Points on a hilly landscape, in no order, each with its height.
From any point a climber steps to the highest of the 2 points nearest to it. It stops when none of these is higher. Distance is the straight distance between rows; heights are no part of it.
Z_579: [ 96 115 114 121 168 141  75 105 103 150 125 197  85 141 123 125 167 148
 161  96 128 146 163 136 134 101 122 146 168 106 124 106 153]  height 307
Z_141: [168 117 144 178  77 107 135 123  97 136 157 137 166 138 173 144 153 122
 143 143 107 118 107 130 145  93 101 177  98 130 157 157  93]  height 225
Z_364: [138 126 120 161 124 130  82 130  83 127 123 162 156 157 142 124 158 164
 133 123 143 119 133 137 129 105  91 182 125 118 141 127 153]  height 266
Z_580: [104 162  90  58 162 118 142 132 102 125 102 117  55 130 113  91  82 124
 147 135 141 128 134 140 185 177 104 108 122 108 170  98 194]  height 274
Z_74: [118 162 119 159 114 108 148 168 161  84 140 139 131  98  71 148 123 144
 111 171 116 112 133 154  81 114 138 183 144 131 151  93 128]  height 471
Z_291: [121 134 161 139 137 111 131 139 201 106 152 120  94  80 106 143 118 121
 138 174  68 118 126 150 127 116 131 155 140 114 150 121 128]  height 470
Z_692: [149 152 140 158 135 128  84 126 141 120 133 152 132 121 115 117 144 138
 129 143 109 144 148 124 118 117  89 124 135 114 127 129 143]  height 492
Z_740: [146 102 133  67 138 148 156 116 130 141 113  76 138 132 105 137 103 127
 144 107 181 133 133 123 138 167 114 102  99 138 130 149 169]  height 174
Z_626: [ 94 122 158 113 171 158  79 117 133 106 128 111  62 107 146 128  90 138
 111 128  85 107  92 145 168 140 112 122 102 106 163 113 157]  height 454
Z_647: [108 118 119 117 144 176 126 109 179 125  93 168 103 137 135 116 124 101
  79 156 112 135 133 113 113  97 165 106 103 145  98 133 103]  height 639
Z_34: [147 142 124 103 142 150 120 133  73 119 101 115 135 112  79 115 129 138
 120 130 116 120 154 135 113 151  69 127 151 133  77 118 157]  height 398
Z_418: [171 121 155 173  78 125 162 121 107 100 128 103 157 101 133 118 118 117
 127 146 101 144 157 111 110 121 115 132 125 167 103 147  91]  height 390
Z_730: [165 176 119 140 149 138  91 113 169 141 121 117 164 141 160  91 118 105
 103 143 149 147 129 104 119 141 110  49 116 119 119 140 125]  height 572
Z_128: [104  89 149 117 179 177  88 109 198 116 125 128  86  93 129 131 116 115
 113 169  79 119 128 137 122 107 103 158 127 133 141 154 157]  height 424
Z_844: [119 164  87  66 136 132 168 129  58 122  99 119  81 121  85 108 100 118
 112 104 151 145 127 154 155 164  97  87 100 126 161  91 176]  height 294
Z_452: [154 141 162 195 136 125 106 121 179  69 173 143 116 146 162 123  77 103
 120 158 120 143 152  75 122 112 154 113 155 168 159 158  95]  height 150
Z_528: [186 146 160 171  91  87 116 126 122 114 167  99 129  82 117 142 115 127
 164 148  84 150 152 119 129 119  70 127 151 131 121 142 114]  height 472
Z_260: [132 170 157 152 105  86 156 167 157  96 157 110 135  75  93 148 123 135
 128 169  97 118 117 148 109 132 134 144 136 104 151 100 114]  height 506
Z_244: [ 85  86 149 129 150 171 116 114 116 141 100 126  69 107 154 143 123 131
 112 155 113 125 105 147 138  73  78 146  84 114 131 141 135]  height 268
Z_167: [118 137 126 106 123 163 164 142 112 114  81 104 128 117 101 131 118  97
  79 148 161 133 101 164 100 129 131 115  69 128 107 104 144]  height 676
Z_513: [185 158 112 114 108 137 154 121 106 137  65  84 169 123 134 116 136  64
 100 149 181 130 125 164 105 119  99 118  94 150  81 118 143]  height 478
Z_519: [179 158 129 157 127 130 110 126 129 109 116 135 154 143 137  86 126 139
 124 149 129 126 169 100 130 132  93 125 148 144 115 137 137]  height 461
Z_875: [ 91  79 124  58 148 122 178  89  86 162 139 146  98 130 109 144 138 127
 174  71 143 176 137 112 160 157 163  92 141 150 128 139 127]  height 498
Z_587: [101 120 120  74 148 133 131 111 159 155 123 119  91 119 114 131 115 127
 171 119 168 152 137 142 153 141 147 108  92  97 155 123 167]  height 425
Z_456: [128 123 123 104 156 121 103 107 202 178 141 160  98 118 115 128 161 110
 174 131 134 157 157 146 138 106 144 127 133  95 131 140 161]  height 240
Z_70: [129 116 119 122 116 124 162 144 125 117 109 155 121 131 119 104 131 137
 128 135  93 126 151 117 132 141 150 148 161 150  94 125 101]  height 410
Z_567: [155 151 101 164  67  83 146 139 173 117 147 156 120 160 147 166 113 121
 141 159 149 127 131 121 138  98 183 181 121 157 165 148  80]  height 387
Z_985: [144 130 137 136 104 108 140 157  82 117 110 111 157 137 129 124 124 148
 116 109 154 113 101 150 145 151 120 156 115 120 130 109 155]  height 581
Z_99: [148 142 117  96 127 146 131 116  58 153  74 134 124 142 148  74 141 117
 126 108 158 138 165 161 151 135 111 107 126 135  84 119 134]  height 257
Z_812: [ 97 107 121 101 196 162  80 107 107 138 138 174  90 135 107 113 144 142
 157  97 119 137 163 100 136 128 115 118 172 123 118 123 178]  height 331
Z_7: [102 118 156 120 168 153  85 125 168 104 119 123 103 136 177 103  97 122
  89 137  95 105  95 128 165 148 156 111 111 129 149 140 131]  height 430
Z_572: [126  89 147 133 125 114 118 127 201 126 160 116 126 151 169 127 117 143
 129 118 106  93 110 104 169 124 187 134 125 147 161 170 107]  height 301
Z_240: [152 152 144 134 137 142  78  94 122 134 118  92 106 116 166 125 116 112
 114 153  91 106  78 133 138  89  55 112  96 111 105 127 134]  height 505
Z_898: [141 102 145 126 134 170 118 113  88 140 120  58 138  93 111 131 114 129
 119 129 123 123 122 127 109 113  55 117  99 130 105 150 143]  height 272
Z_370: [141 117 139 115 104 151 161 129 111 146  89 121 149 118 121 134 142 104
  99 128 141 150 125 149 106 135 139 113  91 139  90 122 109]  height 713
Z_403: [144 116 135 146 130 120 117 124 204 131 152 160  97 112  99 140 133 118
 154 143  98 156 175 115 121 110 127 139 164 138 137 136 137]  height 270
Z_132: [112 140  98 169 115 115 142 166 137 100 155 148 153 149 116 136 133 159
  99 110 128 130 139  96  87 149 166 124 188 156 131 109  85]  height 383
Z_710: [105  97  94 107 136 153 125 124 151 129  92 169  93 145  99 133 134 142
 127 146 120 106 157 126 127 109 140 193 142 155 109 133 133]  height 125
Z_774: [137 162 101 174 110 104 130 149 155 101 147 160 139 141  96 146 127 155
 125 154 133 137 147 138  90 115 135 175 162 138 158 113 114]  height 441
Z_495: [ 86 108 165 118 145 152 117 123  78 107 135 104  68 103 117 143  97 160
 111 106  87 101 104 141 159 132  88 105 114 113 168 107 147]  height 480
Z_534: [123 125 142 130 111 159 154 143  77 102  92  81 131 114 115 136 107 108
  64 136 154  98  89 159 112 125  85 127  79 138 121 102 150]  height 645
Z_602: [160 153 115 166  75  95 172 137 156 116 125 150 139 139 130 137 117 110
 127 144 150 174 162 124 100 122 176 131 138 162 124 132  67]  height 68
Z_387: [ 99 155  96 106 117  86 152 150 191 155 116 162 101 144 142  96 131  97
 152 147 122 154 159 143 125 139 171 100 152  77 123 124  96]  height 438
Z_183: [171 134 154 148  95  92 124 137 103 141 158  84 129  73 109 149 141 136
 157 123  72 136 124 142 131 141  82 126 141 103 103 135 113]  height 507
Z_245: [127 116 145 170 123 143  95 109  65 168 138 123 149  94 147 140 145 116
 120 125 120 158 109 151 114  80  61 128  88  94 120 152 107]  height 729
Z_2: [ 74 112 123  82 183 132 119 131 152 135 140 140  94 154 140  91  91 121
 139 102 105 145 134 103 153 188 146  69 159 107 121 141 139]  height 382
Z_668: [110 144 108  89 149 141 142 119  63 133 110 131 120 131 105 119 118 140
 122  89 176 153 133 142 124 170 128  80 123 120 144  98 158]  height 320
Z_445: [ 98 125  96 150 125  85 117 148 141 149 176 162 122 134 119 173 163 156
 153  84 128 133 119 126 123 130 175 161 175 121 145  92 108]  height 539
Z_992: [123 122 157 148 110 138 135 121 109 152 139  90 138  87 139 161 141 116
 116 148 110 135  90 162 108  85  78 129  79 100 118 140 110]  height 693
Z_947: [158 138 133  93 125  90 111 118 105 150 110  93 108 119 129 119 125 145
 191 113 137 115 132 146 185 149  95 144 128  99 118 123 179]  height 235
Z_522: [111 111 120 119 122 148 146 138  65 108  92 169 105 141 123  90 134 141
 122 129  80 107 145 114 143 130 132 170 158 156  80 112 115]  height 377
Z_794: [109 129 100 171 106 122 147 162 167  90 142 148 119 133 102 157 115 151
  81 122 115  90 142 121 102 105 175 149 161 179 143 125  76]  height 348
Z_232: [127 169 121 139 148 160  91 140 103 110  99 107 137 128 102 122 117 124
  84 149 174 109 105 162 103 114  66 130  89 103 133  96 183]  height 665
Z_411: [144 188 108 134 123  76 142 173 153 119 135 117 151 111 103 106 119 127
 144 147 143 143 162 125  92 187 116  74 184  87 129 125 132]  height 590
Z_960: [182 192 124 156 146 148  81  93 152 104 131 125 155 141 177  92 111  87
  97 167 116 130 111  87 119 108  91  61 114 146 119 146 117]  height 543
Z_453: [121  62 130 111 120 163 128  82  93 150 101 134 120 143 150  99 142 124
 161  95 135 138 144 108 168 104 150 143  89 142 111 158 128]  height 249
Z_990: [ 80 122 135 131 138 156 130 151 127  91 107 140 109 155 113 134 102 146
  51 128 132  72 101 140 121 126 172 135 116 147 144 108 108]  height 362
Z_405: [ 69  92  84 137 168 161 123 107  73 144 162 149 123 147 115 153 173 137
 152  70 143 138 110  81 111 141 178 137 189 169 122  95 112]  height 479
Z_954: [109 148 138 156 137 135  96 132 112 138 151 152 160 127  95 146 142 142
  96 102 151 154 118 145  93 126 135  85 113  90 136 116 120]  height 845
Z_86: [ 77 153 143 118 142 138 142 167 103  96 114 122 107 130 108 125  95 145
  83 120 131  95  95 152 136 156 146 108 110 112 148  83 133]  height 337
Z_792: [ 84 109 113  56 145 121 179 124 134 129 119 132  81 140 103 137  98 134
 166 117 150 125 121 134 168 159 157 144 121 124 152 113 146]  height 402
Z_673: [133 155  89 131 110 101 137 141 172 141  99 168 132 183 170  80 135 116
 132 145 146 141 173 121 136 133 163 108 152 111 121 146 107]  height 406
Z_586: [137 118 147 106 121 122 138 135 161 149 131  81 155 128 125 135 119 138
 144 115 167 129 112 125 143 157 140 103  99 112 136 144 137]  height 189
Z_790: [ 77 155 125 107 139 117 166 172 115 111 144 102 117 117  93 127  93 141
 111 111 162 126  99 148 121 176 163  90  98  94 162  83 139]  height 317
Z_100: [139 142 114 150 111  61 125 140 140 149 163 169 127 152 159 110 166 140
 181 100 120 158 162 103 146 133 161 119 195 105 130 124 105]  height 617
Z_404: [149 119  90 165  87  74 145 129  98 140 136 152 174 140 151 151 153 148
 148 102 126 147 140 128 109 137 179 182 165 157 140 114  99]  height 624
Z_179: [142 145 142 185 130 132  99 129 194 108 180 158 140 158 143 136 112 121
 101 144 122 140 137  90 115 107 156 106 130 142 166 147 102]  height 170
Z_614: [149 105 140 130 114 161 113  79 111 157  93 142 142 151 181  84 155 104
 145 121 150 130 144 107 164  88 139 129  76 138 105 162 120]  height 226
Z_168: [136 131 166 109 132 123 160 163 115 100 114  74 144 125 125 109  97 137
  92 125 100  82 116 125 142 179 121 104 140 139 112 128 128]  height 682
Z_800: [141 115 156 153 102  99 138 139 122 139 156 132 144 107 121 146 146 151
 148 111  91 139 132 133 132 127 133 145 148 119 123 131 115]  height 544
Z_310: [ 82 127  91 131 129 105 144 156  74 123 128 140 136 147 120 167 139 163
 127  89 153 120  92 135 110 171 175 169 173 135 148  67 120]  height 462
Z_731: [173 176 144 125 125 124 123 121 161 104 118  71 136  94 142 116  97 100
  94 168  88 118  92 119 119 134  92  87 121 134  99 123 124]  height 614
Z_94: [139 168 118 132 160 160  84 124 125 137 114 135 160 148 129  91 127 131
  92 119 175 135 147 122 111 140 114  55 119 111 110 128 145]  height 602
Z_297: [106  97 117  79 149 103 151 110 107 176 161 139 125 106  99 158 155 128
 182  72 173 176 138 132 119 171 169  88 166 113 125 132 131]  height 541
Z_671: [ 59  73 117  96 147 135 155 128 129 130 162 123  82 124  91 202 123 146
 143  90 123 100 100 140 135 125 159 159 146 156 161 117 117]  height 353
Z_672: [197 178 125 127 136 134 101  83 163 105 120  94 149 124 170 118 113  87
 110 173 122 120  90  98 103  95  63  90 112 151 112 140 134]  height 576
Z_899: [103  98 113  77 168 139 127 110 169 170 139 148 100 155 127 126 132 124
 162  87 170 160 154 120 148 141 168  90 133 113 134 140 141]  height 445
Z_438: [117 151 144 171 120 128  78 127  65 151 136 158 138 124 131 147 149 130
 124 119 121 145 108 168 120  96  96 135  97  79 140 111 114]  height 772
Z_249: [143 116 144 120 142 124  89 106 189 152 134 149  83 100 126 127 146 107
 170 151  86 152 161 127 150 107 100 151 141 109 124 146 165]  height 251
Z_639: [162 150 122 115 116 106 154 146 165 138 127 103 162 122 123 100 123 115
 141 136 153 162 181 109 103 173 131  50 161 120 106 152 115]  height 638
Z_900: [117 102 149 114 138 135 125 112 212 107 119 120  86  98 145 143 131 110
 131 189  79 101 113 146 134  97 127 180 118 135 145 152 143]  height 446
Z_38: [175 149 114 116 131 139 117 125 106 122  80 119 142 124 113  92 138 134
 130 151 133 117 169 137 126 135  72 159 144 144  89 127 169]  height 428
Z_744: [101 112 115 108 123 138 150 132 119 136 120 120 134 125  97 154 127 142
 131 106 179 140 117 158 110 131 146 148  99 115 153 110 146]  height 241
Z_255: [ 69  74 107 120 152 151 142 112  66 136 157 163  97 134 116 158 153 125
 144  73  96 139 115  95 133 123 166 147 166 158 102 101 100]  height 431
Z_226: [ 67 106 124 115 167 150 124 149 162 115 140 172  74 127 106 140 114 123
  93 121  76 103 130 131 131 115 161 138 161 141 121 103  97]  height 583
Z_23: [ 75 118  97 114 142 132 152 170 105  88 110 152 114 163 109 132 111 156
  74 111 136  67 108 121 118 152 174 155 171 167 133 101 111]  height 389
Z_112: [ 88  87 104  61 167 151 150  87 123 151 127 154  82 147 103 138 118 135
 161  88 155 166 151 109 160 146 141  89 126 148 152 140 149]  height 468
Z_916: [ 97 120 162 134 141 150 112 138 127 110 126 149  91 115 119 128 123 141
 103 136  64 106 123 143 132 124 121 125 136 119 119 113 121]  height 548
Z_172: [142  77 131 132 121 128 113 105 188 146 139 136 117 152 160 108 135 123
 157 124 107 126 150  84 167 103 173 143 127 139 127 170 123]  height 284
Z_320: [ 97  84 127 119 170 171  85 106 133 131 133 143 113 140 116 124 130 147
 135 104 131 135 149 108 126 119 125 123 130 131 125 141 161]  height 354
Z_742: [153 130 146 113 107 109 123 107 115 174 136  95 157 121 145 121 133 119
 161  82 171 144 118 136 158 149 127  72  92  97 120 134 124]  height 206
Z_415: [135 174 126 122 119 103 138 159 143 135 129 125 151 106 107 121 131 133
 127 135 136 139 131 145 111 159 131 107 138  93 125 116 126]  height 550
Z_170: [167 160 154 184 109 136 129 113 154  67 130 130 136 135 171 109  88 102
 108 180 118 128 131  77 122 117 129 103 123 173 137 149  97]  height 124
Z_853: [148 142 146 107 111 121 154 139 147 128  97 129 102 112 136 107 128 118
 134 161  85 127 136 140 151 139 126 137 121 125  93 122 118]  height 442
Z_485: [136 106 118 120 120 149 154 116   4 126  73 132 141 140 141  82 120 107
 117  95 129 136 146 138 146 132 124 144 111 156  91 114 138]  height 299
Z_91: [136 138  82 136  98 111 169 138 175 150 122 159 143 134 114 143 142 109
 124 119 146 170 170 148  90 125 187 128 138 159 114 132  63]  height 44
Z_849: [109  61 134 158 123 148 114 117  83 137 153 126 138 133 153 136 155 158
 151 107 113 125 127 110 142  87 107 182 129 125 138 158 133]  height 221
Z_970: [122 107 131 102 116 125 138 106 189 175 120 151  94 117 130 148 155 104
 166 133 124 157 137 150 141  92 157 149  92 107 121 132 122]  height 254
Z_252: [140 130 133 112 132  96 162 177 172 102 142  90 157 127 132 104  99 154
 136 137 122 105 143  98 125 201 135 108 181 130 141 144 144]  height 716
Z_700: [155 142 120 129 100  92 167 158 183 116 117  93 164 153 147  98 113 131
 138 146 152 132 150 102 131 181 142 102 148 125 136 155 124]  height 681
Z_786: [151 122 135 161 116 148  98  98 130 134 136 158 161 164 171  99 144 123
 123 135 140 126 122  95 146  88 136 125  79 135 137 165 114]  height 207
Z_143: [139 131 122 187 116 152  86 118 137 128 165 171 164 178 147 132 145 131
  95 129 150 126 123  90 119  88 140 124 104 138 163 155  96]  height 190
Z_734: [113 112 131 131 124 172 134 118 131 134  98 153 131 126 107 129 138 117
  85 138 118 149 133 142  92 104 132 118 104 136 103 130 100]  height 675
Z_468: [ 57 100  91  62 151 124 177 127 132 127 141 145  79 140  84 181 112 136
 156  99 142 114 117 122 153 144 163 154 152 158 137 108 122]  height 378
Z_749: [129 178 112  85 144 103  99 123 103 149 104 109  71 120 137 101 105 125
 167 125 142 129 133 149 183 159 111 113 126  76 123 102 177]  height 253
Z_554: [160 147 137 122 104 123 107  83 102 169 119  80 152 128 154 122 130 100
 143 101 190 128  91 146 146 118  90  94  69 117 115 131 136]  height 224
Z_134: [117  92 156 105 113 150 178 138  99 123 121  96 144 100  92 144 125 128
 106 118 108 128 118 147 103 146 129 131 117 149 100 132 110]  height 758
Z_471: [159 220 108 132 142  97  80 131 139 141 112 150 132 177 184  87 138 107
 142 173 165 111 120 140 162 114 113 126 109  85 145 113 161]  height 735
Z_977: [167 167 137 168  87 105 163 141 159  83 119 132 142 152 154 116 100 111
 102 178 151 143 142  99 112 126 155 123 130 158 139 144  85]  height 97
Z_775: [140 115 158 100 134 106 126 135 151 150 158 115 122  76  90 149 130 126
 156 114  96 141 139 123 139 162 120  93 150 100 106 148 145]  height 612
Z_684: [148 100 107 163 113 138 127  99 112 130 127 169 131 131 132 105 166 118
 157 119 115 161 187 107 123  74 153 160 152 157 104 154 102]  height 169
Z_706: [ 81 146 105 133 134 103 117 148  99 142 149 162 117 140 115 149 145 163
 142  80 156 146 108 147 125 143 171 133 137  88 157  80 123]  height 504
Z_231: [ 98  97  85 126 131 140 116 121 110 138 122 150 142 148 108 160 156 161
 133  98 176 137 135 150 100 117 147 182 136 144 144 111 139]  height 264
Z_178: [192 190 137 149  83  97 147 125 113 137 125 118 180 112 142 126 139  96
 126 142 142 157 128 152 110 130 110 106 104 127 119 129 100]  height 400
Z_78: [119 106 122 149 118 122 131 122 218 114 151 162  66 103 110 162 112  98
 125 149  81 131 167 122 126  86 146 172 160 161 132 132 102]  height 295
Z_560: [ 94 108 133  91 178 156 104 128 184 117 123 119 110 140 170  82  91 106
 118 125 109 132 120 112 161 184 154  83 130 123 128 161 129]  height 407
Z_448: [116 125 103 140 136 127  91 112 101 145 126 181 131 145 116 136 174 166
 150 115 143 139 153 150 111 101 127 178 160 126 136 119 150]  height 286
Z_510: [145 149 154  93 157 144 130 142 143 105 107  57 116  99 126 110  83 116
  91 159  90  82 102 137 141 166 107 109 131 139 113 126 145]  height 650
Z_140: [167 164 149 118 105 115 117 114 108 143  95  86 113 105 142 121 132 113
 136 151  88 113 105 145 153 119  87 128 107 111  83 113 126]  height 475
Z_106: [107 142 124 166 126 137 105 136 119 142 140 168 145 139 103 157 149 140
 111 124 135 143 115 156  93  90 134 145 107  96 148 113 112]  height 810
Z_154: [202 138 151 174  87 103 140 115 108 115 142  82 162  91 137 110 118 129
 174 143 105 137 160  96 136 123  81 143 138 154 112 156 119]  height 435
Z_882: [119 112 136 110 141 103 128 133 119 156 162 136 131  86  89 162 158 133
 160  79 124 162 124 127 115 168 147  92 161  90 119 123 139]  height 579
Z_931: [125  90 161 140 134 146 112 130 100 136 165  84 152  77  93 160 136 148
 118 110 113 131 120 123  93 131  73 106 133 113 121 156 139]  height 298
Z_549: [117 134 146 156 118 137 106 143  44 108 122 110 145 137 135 125 120 157
  96  94 133 107 104 134 133 133  97 135 118 117 131  98 140]  height 545
Z_428: [ 97  95  93 127 155 122 122 112  97 170 167 145 136 140 134 140 179 138
 167  57 158 159 128  92 114 152 187 108 190 144 116 111 104]  height 530
Z_705: [190 161 115 131  99 108 140 123  83 154  93 112 184 116 141 110 144  98
 123 130 159 145 150 177 113 139 113 129 126 139  92 125 130]  height 439
Z_739: [ 95 145  93  96 132  90 155 173 179 125 126 161 102 135 121 105 111 120
 153 145 101 125 153 124 127 167 147 130 196  97 126 111 108]  height 476
Z_890: [122 113 169 145 113 123 143 123 150 135 146  95 121  86 169 174 149 112
 131 175  98 115  79 150 124  67  90 143  83 102 147 157 109]  height 669
Z_108: [116 114 119  96 128 131 159 128  24 127  80 156 113 139 124 106 132 132
 141 103 117 133 143 146 138 154 126 161 140 150  90 103 141]  height 339
Z_584: [165 151 160 157 111 127 112 127 160  96 146 109 161 142 178 127 121 121
  97 163 129  80  81 112 139 116 111 128  96 137 169 152 131]  height 340
Z_968: [135  98 149 172  99 149 132 125 121 101 124 133 139 130 139 128 134 136
  96 165  98 108 129 119 119  82 113 168 116 151 133 158 105]  height 312
Z_545: [ 96  52 142 100 126 156 155 107  83 117 122 103  75 127 126 144 114 156
 141 112 126 113 123 129 169 124 108 156 109 149 166 148 152]  height 227
Z_746: [123 111 112 155  97 129 141 133 197 129 145 146 102 127 118 167 127 115
 108 128 106 122 144 122 129  94 180 148 132 168 131 149  73]  height 321
Z_610: [173 139 168 161  69 111 154 107 136 115 151 128 156 124 175 152 140  95
 131 162 113 130  97 112 130  93 127 125  84 146 146 155  76]  height 200
Z_345: [151 207 118 149 142 117  92 140 151 103 131 150 142 160 149 117 129 109
 123 198 142 106 100 140 124 102 111 155  90 101 171 111 165]  height 766
Z_964: [123 124 155  86 127 119 188 158  89 110 123  77 141 108  91 142 103 133
 117 119 119 108 105 149 132 182 119 118 130 140 115 121 134]  height 717
Z_138: [125 124 113  86 177 145 122 142 189 132 128 132 138 129  94 119 112 135
 139 132 146 134 157 120 111 168 135 109 148 117 130 140 163]  height 565
Z_163: [115  92 154 129 170 150 113 130  97 118 166 107 145 104  91 132 133 157
 137  98 106 118 130  85 108 149 111 101 174 134 115 134 159]  height 329
Z_864: [155 208 103 113 145 117 110 106 139 101 128  97 146 122 153 139 120  89
 103 182 146  93  60 139  95  70  75 117  60 105 130 108 162]  height 718
Z_521: [ 87  58 145 126 136 124 128 132 149 127 174 106 104 137 123 176 140 163
 139  82 109  80 111 117 148 118 174 156 150 150 156 138 115]  height 330
Z_436: [177 203 130 142 103  92 118 128 126 150 144  99 179 119 141 135 138  94
 139 144 161 131  90 144 126 121 107 102  92  90 134 117 127]  height 371
Z_785: [174 186 146 148 115 118 106 124 148 131 150 105 170 141 159 132 121 111
 124 154 138 101  79 118 147 119  91 106  88 107 144 131 134]  height 351
Z_493: [134 133 127 134 112 126 142 158  73 112 112  71 149 116 107 138 112 119
 103 114 181 112  88 173 125 145  98 144  87 115 149  93 175]  height 611
Z_5: [150 140 143 146 116 165 118  99 112 116 104 110 146 132 167 118 131 100
  89 157 123 106  90 120 117  86  87 108  76 144 100 137 119]  height 537
Z_714: [121 137 154 135 135 143  94 131  59 115 126  86  95 113 121 123 104 154
 105 113 102  91  95 138 150 128  64 117 110 110 134 100 153]  height 508
Z_60: [150 148 127 187  95 108 129 136 155 101 165 152 117 149 125 179 118 134
 137 170 133 133 139 124 110  81 136 179 134 149 174 138  93]  height 413
Z_722: [145 185 123 131 135 109 116 139 180 130 126 145 127 108 110 120 132 117
 140 174 134 146 147 139 109 130 131 125 131  97 139 122 140]  height 522
Z_253: [125  83 128 160 125 154 117 111  99 127 146 150 129 128 129  96 158 140
 159 107  83 132 153  86 146  88 142 159 149 136 107 146 128]  height 196
Z_983: [127 123 110 137 116 113 146 135  79 143 113 137 191 138 125 137 140 137
 109  92 165 148 134 150  79 159 165 139 140 134 129 107 121]  height 749
Z_515: [ 95 114  88 115 126  83 138 136 132 171 149 151 133 163 156 126 171 140
 177  76 156 148 139 115 134 159 185 100 186 106 122 119 102]  height 575
Z_751: [125  84 147  97 115 130 133 119  99 137 121  93 101 118 132 136 124 151
 170 116 122 121 127 138 175 137  93 160 103 120 134 132 168]  height 218
Z_263: [110 128  94 142 112 102 164 182 113  96 129 131 159 153 113 152 133 163
  98 107 149  89 104 123  97 163 172 168 184 161 137  97 110]  height 421
Z_261: [141 127 119 178  88  74 141 140 122 132 176 154 152 121 125 172 153 143
 156 110 106 161 127 137 107 119 158 167 160 132 152 118  93]  height 580
Z_353: [126 128 140 137 115  77 123 149 169 152 147 163  98 136 156 106 137 128
 165 117  77 144 144 112 168 138 156 121 169 101 121 126 112]  height 652
Z_422: [132  95 144 118 146 169 118 130 146 111 113 101 147 137 117 123 114 145
 103 145 142 101 130 115 121 139 108 142 109 147 134 152 170]  height 381
Z_480: [139 109  86 142 110 147 126 110 127 128  85 184 122 151 119 113 153 134
 127 144 135 126 184 125 115  90 145 188 142 169 103 146 114]  height 144
Z_344: [147 165 118 140 134 145 103 133 102 133 101 133 169 161 132 108 138 123
  95 128 202 122 127 154 123 117 106 117  97 123 135 111 158]  height 635
Z_653: [159 108 138 177  98 119 108 124  82 133 151 119 178 138 160 126 153 153
 147 126 134 112 119 119 139 100  75 169 111 122 147 160 133]  height 244
Z_13: [104  76 152 106 183 183  92 113 163  96 119 104 107 123 130 117 100 142
 109 148 100  96 130 122 131 137 107 152 124 149 141 156 163]  height 403
Z_934: [112  92 147 161 131 169 106 121 105 129 112 136 107 113 156 124 140 141
 106 168  90 118 124 128 125  59  69 171 102 125 117 155 126]  height 287
Z_930: [110  97 132 135 127 112 119 140 184 130 154 127 122 150 129 152 137 164
 146 116 120  93 118 118 146 122 170 163 143 131 154 140 131]  height 315
Z_218: [131 134 116 108 161 128 129 142 154 138 141 118 172 129 103 106 128 143
 128 105 161 147 163  93  96 178 131  53 170 113 122 147 138]  height 599
Z_305: [104 114 102  90 142 132 159 130  91 145 102 139 148 170 131 108 128 132
 127  85 189 147 141 121 123 170 161  94 138 131 128 122 137]  height 350
Z_301: [131 110 130  98 160 151 125 114  68 124 130 101 140 116  99 111 134 146
 154 102 127 134 150 104 131 158 100 106 153 139  93 131 163]  height 363
Z_935: [105 104 148  59 142  95 176 146 138 145 151 113 110 105  92 149 120 129
 176 106 102 133 122 120 147 179 147 107 160 118 105 137 124]  height 647
Z_814: [137  81 126 101 111 134 135 106 162 170 108 140 106 144 158 122 147 125
 172 119 125 141 141 122 175 108 162 154 103 131 106 159 122]  height 269
Z_871: [132 208 123 130 146 113 114 124 158  90 146 128 137 124 165 135 133  95
 108 209 124  99  76 139 105  80 112 150  60 105 152 103 160]  height 741
Z_503: [119 151 116 139 124 123 119 133  80 150 131 137 183 119 102 142 138 137
 113  94 175 163 130 170  84 151 147 101 116  99 132 104 134]  height 803
Z_476: [ 98 104 111  54 186 140 157 132 167 123 114 139 124 148  81 135 103 138
 148 134 153 121 150 109 128 170 135 138 162 153 129 140 163]  height 538
Z_869: [ 82  57 147 118 119 161 140 118  94 128 117 124  77 121 136 145 124 142
 116 120 113 109 115 139 148  90 126 158  98 137 140 138 114]  height 247
Z_886: [120 113 166 101 117  89 155 161 152 132 146 124 102 114 138 120 125 135
 158 119  60 119 121 128 172 161 156 122 160 109 115 124 108]  height 685
Z_548: [168 122 137 183  75 120 151 111 110 108 126 155 139 121 141 141 129 108
 129 162 117 153 163 121 110  81 120 175 119 168 122 151  86]  height 347
Z_59: [ 99 151 103 108 145  99 140 163 141 135 134 167 123 115  96 129 140 142
 147 124 120 140 146 132 102 154 147 137 180 102 122  91 115]  height 511
Z_771: [146 125 100 166  98  84 151 142  63 142 118 138 203 156 165 111 144 132
 126  95 150 142 136 124 103 153 177 146 156 145 127 117 108]  height 684
Z_872: [166 121 140 130 109 149 115  92  83 152 124  48 156 110 140 117 109 105
 111 107 156 116  78 123 130 119  65  95  83 129 105 134 124]  height 245
Z_43: [ 75 108 123 127 165 179  99 120 182 118 117 176  76 141 119 135 111 117
  78 137  98 120 126 133 119  96 163 128 117 135 123 119 108]  height 610
Z_782: [170 159 127 129 105 153 138  97 128 135  96  98 165 112 150 132 143  82
  94 156 154 128 103 138  87  89  75  94  77 139  90 132 122]  height 510
Z_437: [156 125 172 159 100 123 143 119 177 122 158 115 145 112 147 150 132 114
 118 150  97 129 109 116 132 102 143 102 105 134 134 147  92]  height 181
Z_264: [148 119 152 142 138 138 115 131 180  90 131  89 159 129 141 114 105 144
  96 160 128  87 114 112 123 145 125 120 124 146 157 158 147]  height 361
Z_885: [156 204 113 131 146 126  91 122 126 107 107  78 134 128 122 113 104  92
  91 179 155  98  67 149 112 103  78 122  85 103 113  82 178]  height 695
Z_332: [101 122  89 115 131 128 135 138 142 151 106 166 132 184 146  95 142 133
 120 105 168 136 159 119 129 139 177 104 147 124 113 133 100]  height 380

Two climbers start at each pair of points below. Name the first point that both come to, or write none.
Z_249 / Z_172 => none
Z_244 / Z_453 => none
Z_86 / Z_792 => none

Call two points neighbours if one is among the 2 nearest of the other. Go from one point of each pair to the other, from neighbour to neighbour, staying as high as possible. Name the lowest point that can't be avoided.
Z_345 / Z_252 => Z_960
Z_252 / Z_134 => Z_168
Z_370 / Z_886 => Z_792
Z_260 / Z_886 => Z_584

For each start below, name the point where the climber stops.
Z_602 => Z_886
Z_545 => Z_954
Z_790 => Z_954
Z_572 => Z_886
Z_2 => Z_886
